Points, in no order, along strands that fork, close into loops and pass close to each other.
In the rows, zero is written as 128.
Two points are linked if the straight distance between their rows is under 137. Some points are linked to none.
fetip: [173 132 134 102 109 118 130 135 118 117  85 130  83 112 106  72 118 121
 145 119 103 150 117 128 103 144 145 160 138 102  63  78 152 101 139 172
 152 105 119 101 102 154 155 132 122 108 126 137 132 154 143]
dez: [121 107 129 127 144 126 118  84 126 102 146 148 144 128 106 170 216 123
 228 187 121  88 170 173 223  87  96 134  70 129 144  89 125 101  86 102
 169 130  60 124 137 149  67 142 140 178  82 119 149 112 138]
fini: [148 108 137 115 122 130 125 130  99 133 149 144 131  95 155 109 163 105
 144 137 133 138 116 119 185  99 125 164 151 118 156 155 110 116 110 136
 132 170 127 133 133 134 127 128 147 123 131 128 149 161 146]
Vave: [160 157 112  92 107 122 153 147 166 129  65 115  89 146  91  94 102 166
  69 103 154 141 140 131  72 123 139 136 165 113 105 127 129 118 163 123
  91  64 133 129  87 126 141  81 106 122 156 133 111  99 145]
Faval: [154 121 154 119 111 149 135 130 130 147 118 142  95 109 145  97 132 120
  96 122 155 169 123 126 106 136 126 146 150 117 147 150 116 135 132 161
 114 125 114 120 116 129 125  77 122 125 154 122 131 137 147]
fomis: [162 110 147 107 125 125 112 129  79 118 148 128 131 103 132  94 115  99
 166 141  87 129 118 114 141 153 148 161 131 118  84  96 143 109 119 163
 170 140 123  84 132 140 142 163 153 131 119 149 134 175 114]
tefef: [167 124 132  88 116 120 148 149 105 126 117 116 115 103 132  93 135 149
 131 110 131 114 110 103 150 113 148 178 173  90 102 173 103 112 138 139
 122 137 138 143 111 107 149 140 144 120 168 136 139 155 146]
maf: [140 127 152  88 143 112 119 119  59 114 166 118 157 117 125 138  99 116
 207 127  54  65 124  93 157 163 153 167 111 119  59  70 143 115 126 127
 177 141 138  90 140 127 140 223 152 161 119 168 125 166  90]
lage: [181 116 145  86 110 136 148 142 109 126  93 126  97  93 134  70 134 130
 117 113 149 151 122 108 140 124 142 177 179  87 112 154 101 129 142 161
 111 122 113 140 107 124 145 101 135 122 172 131 135 145 159]
fep: [153 158 105  95 106 121 146 123 166 135  80 123  94 124  80 105 191 143
 126 136 162 138 140 149 119  67 106 156 123 119 139 102 124  92 141 103
 132  84 109 148  76 145 130  94 101 135 105 128 136 101 169]
tar: [167 152 150  70 131 101 153 116 106  88  59  68 103 167  83 125  88 147
 157 125  81  84 132 147 115 153 123 165 121  99  42  82 164  89 155 123
 144  54 101 102 110 129 141 169 117 182 131 156 130 143 122]
Dozif: [122 137 130  85 144 113 162 105 125 109 119  95 139 148  90 167 175 178
 186 145 126  59 138 136 181  84 120 156 128 102  99 138 124  95 147  77
 152 105  98 143 137  83 121 164 130 179 137 130 139 106 139]
ropu: [ 94 158  87 166 141 122 151 111 177 125 129 138 156 167 114 185 173 156
 122 132 152 106 146 156 133  73 104  90  94 145 156 135 123 133 125  73
 120 131 120 162 146 117 108 109 107 135  89 113 132  77 132]
rini: [ 85 145  95 199 145 126  95 141 138 133 154 140 174 140 145 167  86 116
 117  98 105 122 130 101  98 149 129  57 114 167 131 119 138 150 108 123
 118 180 191 127 154 134 137 167 131  92 104 122 116 119  76]
mer: [ 72 123 106 198 154 119 101 138 116 109 204 129 193 126 147 180  70 136
 134 111  77  73 139  95 114 172 141  60 117 148 105 138 137 162  94 107
 121 170 197 132 167 106 136 191 143 118 123 118 103 109  64]
Sira: [147  85 164 125 101 130 114 141 102 143 158 167 139  67 180  72 103  77
 138 109 145 188  94  71 171 147 149 164 176 115 160 137 115 153 126 181
 138 209 167 117 133 154 138 125 165  81 173 105 153 180 135]
Leg: [161 103 160  60 113 153 152 127 123 122 105  98  93 143 122  93  66 159
  64 136 147 153 145 154  97 185 143 142 172 102 131 182 130 133 153 122
  74  20  82 108 128 121 126  51 115 150 189 151  86 124 139]
Suf: [128 140 127 163  98 120  90 143 154 157 107 179 131 115 137  93 106  97
 114 104 137 191  99 108  88 129 131  94 116 151 128  54 141 133 131 181
 149 176 167 107 127 182 144 124 122  53 109 110 140 148 130]
Sopub: [127  97 154 129 129 134 122 149 109 139 153 123 121 105 170 110  73 117
 104 102 121 148 107  89 116 183 152 135 171 108 137 196 111 158 139 172
 104 159 157 127 140  93 137 120 156  94 196 127 110 160 117]
nul: [150 111 159  73 137 146 139 103  94 113 120 100 102 128 120 117 155 122
 131 170 142 122 144 171 149 122 123 184 134 104 135 150 117 112 116 132
 128  87  54 124 118 106 105 102 128 195 132 150 128 128 154]
satud: [128 110 136  94 145 133 131 109  80 108 183 129 163 121 141 140 161 115
 211 146 108  61 127 111 222 107 129 165 121 110 114 130 114 109 108 101
 155 166 115 123 149 121 113 182 168 164 125 136 143 142 119]
nogu: [185 120 160  46 116 144 142 112  90 107  74  85  91 132 100  78 136 125
 150 149 154 128 145 165 148 113 124 202 150  79 120 134 121 109 114 141
 113  54  59 108  99 130 111  94 140 188 136 152 135 126 164]
gaso: [ 80 124 142 140 148 146 136 159 143 156 145  99 123 127 163 146  84 137
  69  88 167 145 116 108  90 163 151 103 152 133 183 244  86 165 142 129
  40 120 155 174 143  74 136  91 133 120 204 107 116 115 119]
suden: [146  95 165 112 126 155 131 106 101 119 115 114  91 128 127  99  95 105
 107 154 104 170 148 176  86 179 129 137 126 114 108 105 166 128 117 179
 137  74  61  69 137 144 111  89 114 160 121 151 113 143 136]
Sigon: [149 168 100 112 111 128 143 136 178 151  84 141 106 122  90 112 225 136
 123 136 183 144 136 148 149  33  99 155 117 133 185 108 111  99 131  96
 116 117 117 168  91 157 120  86 100 127  98 123 143  94 181]
menuk: [137 110 149  87 138 157 158 140 134 141 132  94  88 135 145 107  97 161
  63 117 184 134 136 128 121 153 147 148 177 104 174 249 102 147 152 110
  54  62 113 158 123  85 130  52 129 151 215 134 108 112 134]
Kikin: [108 149 122 178 113 113 101 167 146 159 102 140 152 153 117 149  63 131
  81  81 102 152 107  96  35 167 150  50 122 152 106  97 132 139 140 166
 123 153 191 132 133 131 154 149 115  49 123 125 100 129  87]
vit: [100 160  89 178 132 122 124 146 168 155 100 143 152 148 131 158 125 134
  90 101 155 134 117 114  99  84 124  71 123 158 154 131 120 133 132 110
  94 163 170 172 135 129 142 135 117  78 108 102 131 107 118]
Bok: [151 114 160 138  94 121 127 132 117 127 120 151  97 106 137  69  96 109
 126 125 106 185 112 124  88 168 144 138 136 117 102  80 142 126 130 202
 165 132 127  81 120 163 141 112 133  99 136 128 122 158 134]
viz: [136 126 159 107 110 153 140 143 152 150  97 132 101 123 155  86 102 129
  55  96 198 179 117 113  93 157 141 130 175 117 171 187  97 178 144 161
  57 105 133 145 119 115 121  47 124 103 209 114 120 118 144]
gopi: [109 129 135 173 117 114  94 165 118 138 147 137 156 130 136 134  47 118
  98  95  74 152 113  88  47 202 153  67 124 147  96  93 144 155 127 166
 142 169 196 102 138 130 150 162 138  67 132 134  90 149  68]
Gab: [125 128 134 151 122 137 127 125 129 142 124 122 109 137 139 136 102 129
  81 132 118 159 136 150  65 181 125 107 130 142 115 128 142 142 139 154
 134 100 112 103 131 117 124  97 116 132 123 147 112 130 123]
Dira: [ 94 111 120 171 142 133 108 106 123 114 187 144 158 125 154 162 134 130
 133 151 106  94 141 140 151 148 118 109 120 150 146 159 130 149 105 110
 132 156 116 118 165 110 106 141 143 144 108 122 124 121 108]
gek: [147 157  75 115 128  90 130 153 146 127 107 137 113 125 102 119 150 146
 177 112  91 113 104 102 146  83 128 138 103 141  70  47 139  97 140 108
 167 156 185 138  93 177 173 185 112  80 103 138 146 135 131]
tifar: [125 114 151 161 103 123  95 138 132 154 139 174 124  99 152  93  92  91
 119 119 118 192 111 114  94 164 135 111 131 143 136  75 146 145 122 195
 161 175 155  88 137 164 133 114 135  72 119 117 128 159 121]
Soso: [127 161  94 100 118 110 150 112 164 121  91 112 106 142  71 135 188 146
 150 150 130 121 146 160 118  71 103 146 101 132 116  82 135  90 142  98
 149  82  98 145  93 144 124 119  97 151  83 140 131 100 155]
sig: [124 101 147 140 128 123 106 172 113 134 155 137 144  90 165 104  73 104
 114  82 112 151 100  51 122 169 156 116 182 121 130 161 116 159 133 157
 112 201 204 129 132 115 147 152 161  69 186 126 120 165 107]
rigu: [102 144 113 159 134 129 122 153 151 155 122 131 134 134 147 143 124 134
  86 105 154 144 116 109 114 104 121 103 143 147 170 174 113 139 138 122
  87 159 159 158 137 116 132 118 123  96 135 108 139 126 132]
peba: [165 151 117  93 119  99 133 124 124 101  64  95  86 132  78 100 120 127
 156 126  90 117 128 142  98 135 130 157 114 109  43  57 158  92 143 144
 157  73 109  99  91 152 156 165 108 140 110 145 125 145 135]
buva: [141 150 105 105 125 119 159 151 175 142  84  95 107 157 103 113 100 176
  40  95 172 127 137 117  67 119 144 118 165 128 127 164 121 123 162 108
  70  63 150 149  92 100 147  83 111 117 168 127 112  92 133]
bavig: [112 150  96 188 125 118 107 122 140 136 130 150 155 142 131 155 117 114
 116 128 104 137 123 135  92 134 119  68  99 167 129  82 142 129 122 131
 141 156 149 112 143 153 127 145 122  93  72 132 122 128 102]
gufe: [ 95 119  80 194 155 134 109 100 142  93 180 170 173 136 137 190 173 126
 191 152 129  70 168 148 182 111  98  93  93 153 137 121 124 139  88  72
 161 169 123 130 145 131  85 151 143 175  97 102 148  95  89]
divar: [100 143 100 131 139 128 169 108 184 137 124 116 149 167  94 187 198 185
 138 136 168  91 154 150 157  60 103 116 114 125 151 161 110 117 142  53
 122 104 111 176 137  83 105 103 103 166 119 109 131  67 153]
zagud: [163 131 152 140  86 117 111 123 134 146 101 173  98  85 129  61 152 108
 141 115 149 204  98 121 136 108 130 158 128 123 147  51 130 110 123 193
 161 155 124 116  91 199 146  99 121  75 111  96 158 152 182]
loz: [117 127 154 139  95 143 114 149 159 159  97 164 121 102 162  87 111 103
  75  94 195 207  93  87 100 138 139 121 158 124 168 139 108 168 134 188
  98 161 158 132 130 144 129  91 120  69 168  89 133 145 151]
Dul: [118 133 107 123 142 121 141 109 144 111 129 144 128 126 112 159 216 137
 188 164 139 101 144 160 207  61  99 139  95 122 144 114 111 106 116  90
 157 142  99 141 125 142  96 135 128 153  83 118 143 107 153]
Denik: [115 101 107 165 153 137 112 126 115 125 168 164 146  81 187 123 174  69
 158 117 185 132 135 112 227  94 113 151 155 141 196 170 114 151  99 103
 124 234 169 147 128 146 124 148 162 128 127  88 170 132 129]
Lopen: [123 116 135 118 143 142 149 148 136 141 143  94 106 125 151 131 105 154
  78 116 156 128 131 120 107 146 145 139 164 109 147 225  98 147 142 123
  75 104 128 153 128  83 134  89 128 136 186 127 117 121 134]
lesik: [ 95 107 117 164 145 130 109  92 104  99 195 140 174 133 128 184 131 129
 172 168  77  62 152 143 158 156 122  99  94 153 107 111 154 144 101  95
 159 137 101 108 161 117  84 167 141 176  98 137 120 123  92]
nipa: [147 134 112 128 125  89 128 174 131 139 124 132 132 108 124 110 113 147
 140  83 107 123  94  65 132 124 154 128 154 121  80 117 127 117 148 132
 128 166 204 142 104 133 179 175 138  64 151 129 134 150 122]
Difu: [107 167  70 178 136 110 116 161 170 150  87 161 148 156 139 152 131 124
 118  92 161 132 111 104 103  66 123  57 108 166 136  90 129 132 130 106
 117 187 189 169 119 155 153 161 116  59  88  95 143 113 112]
Lag: [140 136 164  67 150 125 173 100  94  87 105  52 125 179 104 153  99 179
 149 140 106  55 139 152 139 138 140 161 144  85  77 156 138 110 161  83
 130  60  91 135 139  67 123 153 135 221 167 154 132 112 127]
Nefiz: [122 113 129 113 144 116 120  89 107 101 141 133 144 132  99 158 184 121
 232 175  97  75 150 149 209 101 115 143  67 128 104  75 128  99 109  97
 178 128  81 109 134 139  87 182 143 171  81 137 147 125 128]
let: [143 120 129 126 118 107 119 175 119 139 130 139 140  96 147  99  93 133
 125  74 110 134  95  46 136 143 160 130 183 106  96 144 115 132 152 157
 117 183 214 146 108 121 169 169 153  56 191 124 133 154 122]
dab: [129 147 135 140 110 154 116 107 158 159 106 145 109 130 115 124 159 106
  63 143 183 179 136 171  87 110 106 122 110 158 193 136 119 133 116 136
 110  89  85 128 121 140 102  40  91 141 110 120 128  98 151]
resi: [153 106 147 116 125 128 109  93  89 121 149 140 115 101 126  91 184  87
 211 168 107 154 138 149 186  91 109 170  83 136 152  63 141  93  72 160
 187 145  82  97 114 194 113 137 141 132  69 127 156 152 167]
gomub: [126 148 102 132 132 135 150 132 174 151 106 143 130 128 134 142 228 129
 121 132 198 138 138 142 186  34  95 150 129 125 211 158  91 125 119  83
 103 146 121 180 117 138 107  86 109 138 114 108 145  95 179]
meli: [107  92 160 168 118 137  92 145 104 138 184 143 147 113 168 118  45  88
 111 120  76 162 125  92  73 228 136  88 140 148 125 115 143 173 119 179
 146 187 172  82 158 124 130 144 142  88 149 131  94 158  75]
ker: [ 82 134  74 201 140 123 123 104 158 101 166 145 177 164 117 202 139 157
 152 149 116  70 155 147 138 124 108  65  86 157 126 125 138 145 101  69
 146 136 127 137 165 116  91 147 126 152  92 118 131  88  93]
bep: [ 82 130 109 183 136 145  89 147 150 155 133 154 156 134 173 146 107  90
  88  97 163 151 117 109 124 126 132  71 132 165 190 176 117 171 112 137
  79 187 165 151 159 128 128 125 130  83 129  87 132 130  97]
gik: [140 156 116 150  93 112 112 156 163 156  81 171 118 111 124  84 136 122
 119  93 153 182  90  98 108 100 132 111 126 135 116  64 132 123 148 161
 135 163 173 133 106 179 158 123 114  50 116 116 147 141 154]
Gire: [168 128 140  85 119 140 149 137 142 115  86 110  88 132 109  87  95 153
  73 116 142 152 145 143  88 150 139 142 172  97 116 142 130 130 150 136
  92  58 105 115 111 124 135  72 114 136 169 143 105 117 143]
dosu: [142 124 110 101 139 121 148 127 125 115 129 139 132 117 123 132 216 130
 192 142 150 104 124 137 218  54 106 165 120 104 145 136 101  92 115  96
 147 163 123 157 113 142 127 144 145 140 111 117 157 122 161]
giri: [102 141  74 199 145 127 106 114 149 107 162 172 160 131 149 169 170 109
 168 131 137 101 148 139 169  95 103  90  94 163 152 105 127 137  99  92
 147 190 148 136 134 150 109 150 137 131  75 105 151 106 103]
lifo: [ 97 130 124 137 141 130 142 104 137 118 145 102 134 151 118 179 125 169
  99 156 107  95 140 161 109 153 126 111 121 131 117 164 141 137 144 107
 134  81 103 132 150  79 120 128 115 172 121 139 109 108 122]
nebag: [170 102 144  84 119 136 109 114  62 116 158 136 129  95 132  79 187  75
 229 146 127 130 117 120 228  86 127 205 103 115 147  92 117  90  77 142
 179 162 104 105 114 167 123 156 166 135  94 132 173 159 162]
fafe: [117 139 105 119 137 121 164 129 171 130 128 123 137 139 117 160 200 169
 138 128 166  99 141 130 180  48 106 140 137 111 163 174  98 113 137  67
 113 130 132 179 121 103 122 119 125 147 125 110 131  92 161]
Kuv: [114 136 122 120 145 125 160 153 148 136 126  84 120 150 125 137  88 182
  73 100 150 109 136 116  84 137 146 121 157 114 121 201 112 138 156 104
  81  84 152 159 121  69 149 110 123 132 182 130 113 101 134]
zole: [156 140 118  72 120 102 141 132 112 116  94 113 114 128  98 107 153 139
 191 133 110  96 119 127 157  93 126 181 116 108  88  96 128  88 132 124
 164 113 113 127 103 136 149 180 130 140 115 146 143 138 152]
niz: [140 122 140 126 125 141 130 118 123 134 142 133 114 103 143 115 158 124
 120 139 138 148 126 142 143 120 120 157 141 123 155 161 118 125 121 144
 131 140  99 130 129 120 120  99 124 140 128 128 130 145 141]
duz: [130 134  96 160 139 120  97 154 118 131 160 176 138  94 151 108 123  85
 174  99 106 142 109  93 156 118 126 114 114 157 120  47 154 135 119 131
 159 213 194 117 110 184 161 172 148  79  90 117 150 153 107]
Rane: [130 124 114 149 132 123 109 105 120 121 147 155 123 111 128 120 177 103
 172 158 110 140 137 149 166  96 109 132  89 146 147  84 145 105 101 125
 161 160 110 112 125 170 112 132 128 124  72 124 143 139 141]
nev: [104 112 138 143 141 137 121  93 121 114 169 120 139 132 140 164 137 139
 119 166 117 103 138 166 140 155 119 124 116 140 138 163 134 135 123 116
 134 112  91 117 157  96 107 120 129 172 115 137 111 126 123]
saf: [114 142  84 177 147 117 108 142 135 118 164 167 151 114 156 143 144 108
 161 112 130 122 127 114 159 103 113 100 110 154 135  99 135 140 115 105
 148 207 179 136 119 155 139 164 145 101  90 117 144 126 102]
vev: [104 122 133 142 147 111 118 112  83 104 194 124 174 116 129 169  94 127
 182 136  48  58 132  97 132 182 143 113 108 143  58  78 160 144 113 120
 166 141 145  93 158 125 129 215 145 156 110 151 106 152  73]
puron: [106 108 108 173 141 138  97  81 112  93 192 165 164 122 134 164 163 105
 189 180 103  86 158 166 184 126 105 112  93 147 137 103 142 138  89 108
 164 148  83 102 154 145  77 143 135 179  80 131 133 121 101]
nekuf: [156 115 117  83 140 123 131 127  95 104 152 144 128 108 130 113 206  99
 231 141 134 101 120 127 248  60 112 186 113 104 130  95 100  90  96 108
 170 172 124 140 110 160 126 178 160 138 101 130 171 144 149]
domab: [137 118 158  86 142 117 125  87  77 104 138 111 141 129 108 131 153 108
 208 169  86  83 138 147 186 126 131 170  85 123  97  84 134 100 120 123
 172 119  77  98 133 125  95 174 152 187  96 157 149 144 125]
dumun: [123 117 132 142 130 132 114  94 112 125 133 132 119 114 119 127 150 110
 137 169  97 149 138 169 115 139 114 124  86 145 125  94 153 120 114 155
 159 111  77  96 128 149 108 126 115 146  77 142 126 138 132]
Belum: [143 118 173  69 141 147 155 117 106 107 108  62 104 178 109 136  75 168
  92 157 123  96 145 169 111 172 129 142 149  88 109 160 162 118 159 102
  97  10  71 107 140  95 129 108 117 208 160 158 100 119 127]
puro: [126 177  82 163 110 106 125 160 166 161  81 158 127 137 108 119 140 135
 116  93 140 151  92 104  90  83 124 102 105 150 108  65 134 113 146 131
 125 153 179 154 107 169 165 143 110  59  99 120 144 125 134]
gomab: [125  76 174 122 140 146 115 145  83 124 188 114 118 110 187 101  49  97
  98 117 104 151 118 105 102 229 157 130 162 110 138 199 114 170 122 177
 111 158 144 106 155  97 131 119 157  99 206 130 103 170  94]
gizif: [101 122 142 148 113 127  91 179 140 144 119 151 154 115 158 104  69 101
  90  75 137 180  85  58  91 167 158  85 165 122 138 142 113 165 144 176
 105 193 207 137 135 125 148 146 139  40 173  99 116 145 118]
kufo: [124 167  95 106 127  99 165 124 171 121  85 101 113 153  77 151 164 177
 149 132 115  94 135 136 121  79 113 135 107 124  79  95 141  95 156  83
 163  82 129 156 112 122 141 159  95 142 103 132 132 101 140]
tifi: [135 118 137  90 146 139 158 108 142 123 126 110 122 125 116 148 215 150
 147 157 170  92 149 155 202  60 104 177 135  96 174 197  86 113 127  76
 121 107  94 171 130  93 108  99 125 186 139 122 133  92 169]
bis: [102 168  93 173 109 131 119 135 177 160  84 153 136 153 110 147 131 115
  75 117 159 157 127 143  60  93 115  69 100 172 149  92 133 133 139 132
 105 134 135 151 133 145 135 100  94  82  88 110 125 118 122]
mem: [ 86 135 121 160 150 109 129 165 136 138 155  95 160 134 147 159  68 157
  94  93 100 107 115  80  99 151 162  81 138 134 117 180 122 135 132 126
  97 160 206 146 147  81 158 167 139  91 162 116 114 119  91]
todo: [ 87 111 140 165 150 121 108  97  96 104 196 114 183 137 120 187  80 149
 139 164  61  52 142 130 117 202 141  84 104 150  82 121 161 148 115 103
 159 115 134 102 165  92 104 189 136 177 122 141 106 129  72]
Lenis: [152 136 147  71 132 134 151 127 125 104  77  72 102 169  90 125  77 162
  93 142 108 111 143 162  87 168 133 136 150  98  79 118 176 117 159 117
 109  15  93 111 120 116 141 115 105 181 138 158 101 127 121]
bege: [136 123 161 131  99 154 120 114 160 166  92 147  95 121 137  89 135  97
  54 129 201 208 135 149  80 131 123 127 136 142 199 135 114 157 121 166
 101  96  97 118 118 149 106  20  97 126 150 104 127 111 161]
bovu: [179 114 124  82 115 118 136 148  86 121 138 139 129  95 140  86 158 118
 171 112 132 122  97  86 205  94 143 191 167  99 112 149  96 107 129 132
 140 171 148 146 112 134 147 164 166 107 153 134 165 163 144]
beter: [ 96 151 109 179 120 146 131  92 157 140 126 126 142 174 102 183 124 125
  55 154 145 133 148 192  54 140 109  66  85 188 166 133 136 147 136 117
 104  74  78 146 149 113 105  77  87 146  80 134 109  88 115]
sefe: [126 144 107 139 131 108 140 161 149 141 111 132 132 115 133 126 124 155
 110  97 126 126 110  85 125 103 134 124 155 120 119 149 112 124 149 120
 113 155 178 154 109 114 153 146 128  87 142 122 133 136 130]
pobuf: [101 118 122 166 121 139  89 158 138 155 132 161 155 114 168 122  96  84
 101  85 155 177 100  80 125 135 140  86 153 146 167 146 122 161 128 156
 107 206 187 125 142 140 139 136 138  59 141  89 137 150 114]
zipap: [143 117 162 112  98 148 137 130 149 142  89 148  84 121 147  73 104 120
  66 108 181 195 125 122  83 154 140 137 161 108 164 133 114 158 145 171
  90 101 112 111 117 144 119  41 112 113 178 115 122 122 157]
suve: [152  97 189  62 135 170 136  98  90 113 113  83  97 158 113 121  89 134
  94 175 129 138 157 193 125 172 119 161 141 103 133 156 157 126 134 125
  96   8  32  94 133 121 108  75 119 213 139 161 102 124 136]
tol: [ 95 148 118 169 137 109 129 172 147 157 113 109 155 151 129 156  65 149
  73  82 115 137 110  84  49 155 156  67 128 145 110 145 116 134 143 139
  93 148 197 154 141  96 166 150 125  66 151 110 107 118 104]
kub: [135 174  72 121 117  88 160 156 177 132  83 126 117 148  84 140 156 173
 154 110 118 105 107 109 116  66 120 132 112 130  83  80 129 101 154  82
 145 122 173 166  95 145 167 170 100  97 103 135 142 112 138]
riko: [122  75 181 141 122 147 106 135  90 129 196 133 128 117 181 104  35  86
 109 124  83 165 118 107  81 239 148 120 155 131 132 153 136 177 116 197
 138 174 145  78 159 111 126 120 157 107 177 140  89 173  81]
Gil: [115 158 103 170 118 131 117 123 156 148 109 145 132 142 120 141 142 125
  99 132 127 155 128 155  86 116 115  94 100 165 140  96 140 124 129 136
 131 131 118 127 135 153 119 114 106 108  79 130 127 119 125]
nede: [ 85 117 128 168 156 122 107 158 109 123 203 110 174 107 161 160  63 136
 123  99  87  89 128  79 127 173 153  82 145 134 118 178 128 155 112 122
 104 177 199 138 161  84 148 184 154 107 157 118 105 118  78]
Tivik: [ 81 136  98 167 142 118 143 102 158 114 148 106 162 164 104 202 130 184
 125 144 103  76 138 146 113 133 128  78  92 138 106 144 138 130 136  76
 140 106 131 143 160  87 110 143 114 152 107 127 117  93 116]
muba: [ 92 114 160 143 128 160 123 152 136 156 133 123 110 129 165 122  75 121
  65  97 164 183 112 111  77 192 148 104 155 129 175 216 101 185 140 164
  59 123 138 149 136  93 126  79 136 104 210 111 107 131 120]
mok: [133 116 146  89 141 146 148  97 121 116 138  98 119 129 123 142 172 148
 122 162 155 101 141 166 154 110 116 172 130 110 151 187 102 121 126 100
 126  97  73 149 126  92 107  99 128 189 139 135 123 113 148]
deg: [152 106 167  77 134 165 155 118 114 131 125  92  88 139 140 110  97 151
  70 145 163 139 143 155 119 164 141 155 164  95 162 221 117 139 145 109
  74  44  75 131 134 105 123  55 123 172 195 147 100 116 133]
Zet: [131 121 145 128 137 139 131  96 118 111 111 107  98 142 105 135 121 119
 106 170 108 147 155 193  83 167 114 125  97 135 109  94 167 121 131 154
 146  50  57  86 124 135 100 103 100 182  80 153 120 129 136]
Veb: [149 137 105  88 132  99 138 146 111 122 127 130 123 118 112 115 149 137
 183 124  84  96 108 100 166  99 134 155 112 124  73  81 137  96 133 118
 169 141 156 129 105 150 158 193 136 106 116 143 143 151 130]
Matas: [131 120 132 150 133 146 118 105 139 131 132 152 122 108 145 129 218  92
 146 164 156 147 139 170 191  77  89 149 108 133 210 137 116 117  82 116
 138 161  89 136 142 159  93  81 122 150  82 108 147 117 170]
keb: [ 91 162  93 166 122 138 149 105 178 142 118 129 153 177 102 187 146 152
  79 138 154 114 145 161  83  89 110  80  99 170 166 135 125 134 138  80
 101  95 108 166 142 107 122  93  94 133  93 115 115  75 132]
Rezod: [149 121 151  91 136 120 113 110  70 115 151 118 137 117 121 118 129 100
 196 153  80  93 130 118 158 144 143 168 101 128  80  84 144 101 117 141
 177 128 108  94 127 133 122 192 152 162 102 165 140 159 112]
Naf: [108 142 136 164 113 157 117 105 151 158 124 135 116 154 132 143 114 106
  51 144 170 182 144 181  51 157 108  89 105 182 183 147 129 159 131 140
  92  92  83 126 143 121 110  49  93 140 110 124 104 103 121]
Pilos: [137 150 149  87 148 105 167 107 107  89  96  70 119 179  92 159 108 171
 149 137  87  63 138 153 117 147 127 153 125  97  57 114 156 107 159 101
 149  63 104 121 126  93 129 171 117 193 141 153 129 127 118]
Mura: [161  83 195  69 122 165 136 104  82 109 108  88  97 145 119  93  82 109
 112 167 117 161 140 180 115 180 123 159 130  92 124 124 161 126 115 166
 115  30  39  76 142 139 107  76 121 195 141 163 104 142 141]
Pepot: [146 119 124 128 129 119 107 143  89 132 168 159 136  93 139 106 122  91
 181 127  73 131 120  97 147 139 134 140 120 137  89  55 149 119 113 150
 171 174 162  95 124 172 157 181 146  94 107 146 137 171 111]
nata: [176 136 135  55 105 121 145 129  98 110  77 100  94 121 101  81 151 128
 170 130 140 114 123 137 152 104 130 199 144  91  93 116 118  98 132 138
 131  95  88 125  91 128 135 134 135 156 131 145 143 134 161]

A piece is two or more points that can be reached from each other along the links. Count, over all rows, the pieces, the separate loops (a circle has one, a figure eight two, a Y none), the forks (points with three links) and the tips (points with one).
pieces => 3
loops => 7
forks => 10
tips => 2

A fork is a point with three links, a tip a point with one. Leave the first point through the second and follow the links. Name the first fork or tip that comes.
Mura, suden => Rezod
resi, Rane => Lenis
Kikin, tol => vit
gik, Suf => Lag
Rezod, fomis => gufe

Name the points in between on the shortest way along the links from the first point to the second, in order.
pobuf, gik => bep, rigu, vit, Difu, puro
Leg, zipap => deg, menuk, Lopen, gaso, muba, viz
nede, gomab => mem, tol, Kikin, gopi, meli, riko
gaso, gek => muba, viz, zipap, bege, dab, Naf, beter, keb, ropu, divar, fafe, gomub, Sigon, fep, Soso, kufo, kub
keb, nata => ropu, divar, fafe, tifi, mok, nul, nogu
Pepot, Dul => fomis, Rezod, domab, Nefiz, dez
